Each row is a point on a landscape with many valleys, with its height.
A ball rolls from a point to the lowest of its 3 nearest points, and stops where none of them is lower. Distance is the straight distance between rows; heights are no part of it.
(16): [-11  19 -18   1  11  20 -20   2   8  14]  h=47.3
(581): [ 30 -32  11  11 -17 -16  23   0 -19 -21]  h=14.2
(76): [ 31 -29   9  10 -21 -33  27   0 -17 -18]  h=19.0
(397): [ -3 -17  14  -3  -8  48 -23   6 -15 -24]  h=21.3
(58): [ 30 -41  39   6 -21  20  17  14 -31 -43]  h=29.6
(404): [  1   6 -13   3   7 -13  -2  -6   2  13]  h=54.7
(149): [ 19 -16   4   8 -14 -13  10  -2 -12 -14]  h=11.3
(661): [-26  20  -8  -3   8  52 -33   6  11   5]  h=28.3
(85): [  3  14 -16  -8  11 -61  14 -20  12  21]  h=50.4
(753): [-45  27  -3  -9   9  76 -48  15  13   3]  h=21.5
(537): [ 14  -4 -12   6  -3 -25   9  -5  -2   5]  h=12.1
(806): [ -6   7  -9   7   3  29 -19   1   1  -4]  h=18.1
(794): [-26  39 -25 -11  29 -37   4  -8  36  47]  h=48.7
(288): [-32  37 -22   0  15  38 -30  13  25  27]  h=37.3
(540): [ -1   8 -17   5   8  -2  -9  -1   3  12]  h=69.8
(422): [-22  27 -19   2  12  28 -22   4  16  22]  h=43.9
(247): [ 11 -25  22   5 -12  39  -8   6 -23 -30]  h=16.8
(751): [-30  47 -28 -10  31 -34   1  -6  44  52]  h=48.5
(266): [-31  42 -13 -24  32 -73  12 -16  52  51]  h=49.8
(766): [-17  17 -12  -1  10  43 -31   5  10   6]  h=31.6
(421): [ 44 -43  23  12 -28 -34  40   9 -27 -32]  h=15.3
(269): [  6 -13  10   3  -5  35  -9   2 -17 -20]  h=14.4
(347): [-37  32 -16   0  16  57 -35  12  19  19]  h=28.2
(713): [ 35 -37  26  10 -22   4  23  11 -28 -34]  h=19.1
(67): [ -3  14 -20  -4  10 -29   4 -10  12  21]  h=50.9
(392): [-13  26 -24  -2  17 -23   0  -7  16  26]  h=50.3
(51): [ -7   6  -9   6   3  18 -14   3   3   1]  h=38.2
(461): [  6  -6   0   7   1  19 -11   0  -8  -6]  h=16.4
(123): [  7 -34  56  -5 -21  55  -3  13 -41 -52]  h=17.0
(448): [ 22 -17  -3   3 -11 -63  30 -14  -5   1]  h=15.6
(485): [-28  42 -28  -3  24  18 -18   8  32  40]  h=44.4
(752): [ 29 -22   2   5 -17 -44  29 -10 -13 -11]  h=36.4
(493): [ 21 -33  25   6 -17  22   5   7 -25 -35]  h=54.9
(44): [ -5  -4   1   2   0  40 -19   4  -6 -10]  h=14.3
(525): [-12  29 -14 -19  17 -70  12 -21  28  32]  h=49.6
(365): [-46  36 -12  -6  16  71 -45  10  20  18]  h=23.0
(613): [ 37 -33   7  10 -25 -55  35  -2 -14 -17]  h=21.6
(369): [-14 -15  30  -8 -11  64 -24   5 -22 -32]  h=52.2
(681): [-37  23  -4  -5   6  68 -44   8   8   3]  h=13.7
(523): [12 -9 -3  6 -8 -7  4 -3 -6 -6]  h=11.7
(389): [-19  34 -24  -1  21  -5 -10  -2  24  33]  h=48.2
(510): [ 33 -25   7   2 -18 -72  38 -11 -11  -8]  h=22.5
(87): [  1  10 -19   0   7 -38   7 -13   6  17]  h=50.6
(48): [-26  39 -23 -17  32 -49   9 -10  40  45]  h=48.6
(427): [ -2 -22  31  -4 -11  55 -18   4 -22 -31]  h=34.2
(697): [-27  43 -28  -5  24  -6  -4   3  35  49]  h=48.1
(112): [ 31 -45  51   3 -24  32  17  20 -36 -54]  h=20.4
(219): [  6   2 -12  -1   3 -50  14 -13   4  13]  h=50.5
(587): [ 43 -45  31  11 -28  -1  32  18 -31 -43]  h=22.0
(363): [-14  -3   9   1  -2  56 -31   2  -8 -16]  h=13.9
(651): [-31  44 -28  -9  26 -18  -2  -5  36  48]  h=48.4
(541): [-28  39 -26   0  21   7 -11   4  29  40]  h=46.5
(305): [  6   8  -9  -8   4 -74  18 -20  12  15]  h=50.7
(609): [ 8 -9 -9  8 -4 -3  1 -3 -6 -3]  h=12.2
(158): [ 42 -39  17   4 -32 -81  54   0 -15 -20]  h=35.1
(489): [-15  24 -22   1  14  14 -13   0  15  23]  h=46.4
(57): [ 34 -36  16  12 -23 -10  28   5 -25 -27]  h=15.7
(49): [ 39 -37  13  10 -24 -38  37   2 -23 -23]  h=13.3
(743): [ 22 -11  -3  -6 -12 -75  31 -18   3   3]  h=19.3
(617): [-23  -1  17  -7  -4  68 -36   4 -11 -20]  h=14.1
(418): [ -7  20 -16  -6  18 -58  12 -19  21  28]  h=49.7
(230): [-18  31 -24  -6  21 -24   0  -6  23  36]  h=49.2
(526): [-11  20 -22   1  14  -2 -10  -1  13  25]  h=47.6
(194): [ 12 -42  69  -9 -24  53   9  20 -43 -61]  h=17.5
(290): [-25   8   4  -2   2  62 -34   8  -5 -10]  h=14.0
(705): [ 10 -17   8   5  -7  25  -6   3 -15 -18]  h=14.5
(723): [  9 -26  35   2 -13  50  -7  10 -25 -40]  h=13.4
(9): [ 20 -38  38   3 -17  37   6  10 -32 -43]  h=34.1
(556): [ 21 -25  12  10 -13   8  11   2 -16 -22]  h=10.6
(70): [ 20 -15  -4   5  -7 -40  19  -9  -8  -2]  h=18.7
(631): [-16  31 -20 -10  23 -53   7 -15  30  36]  h=48.8

Call two points neighbours if one is among the 3 nearest of the other. Go from one point of each pair to the other, from neighbour to neighbour, staying as low as possible. Name the highest point that can't be avoided.
(556) / (448) => (70)
(49) / (556) => (57)
(269) / (723) => (247)

For each start below, name the point where the ball stops.
(752) => (556)
(526) => (681)
(404) => (556)
(112) => (723)
(16) => (269)
(713) => (556)
(587) => (556)
(806) => (363)
(540) => (269)
(766) => (681)
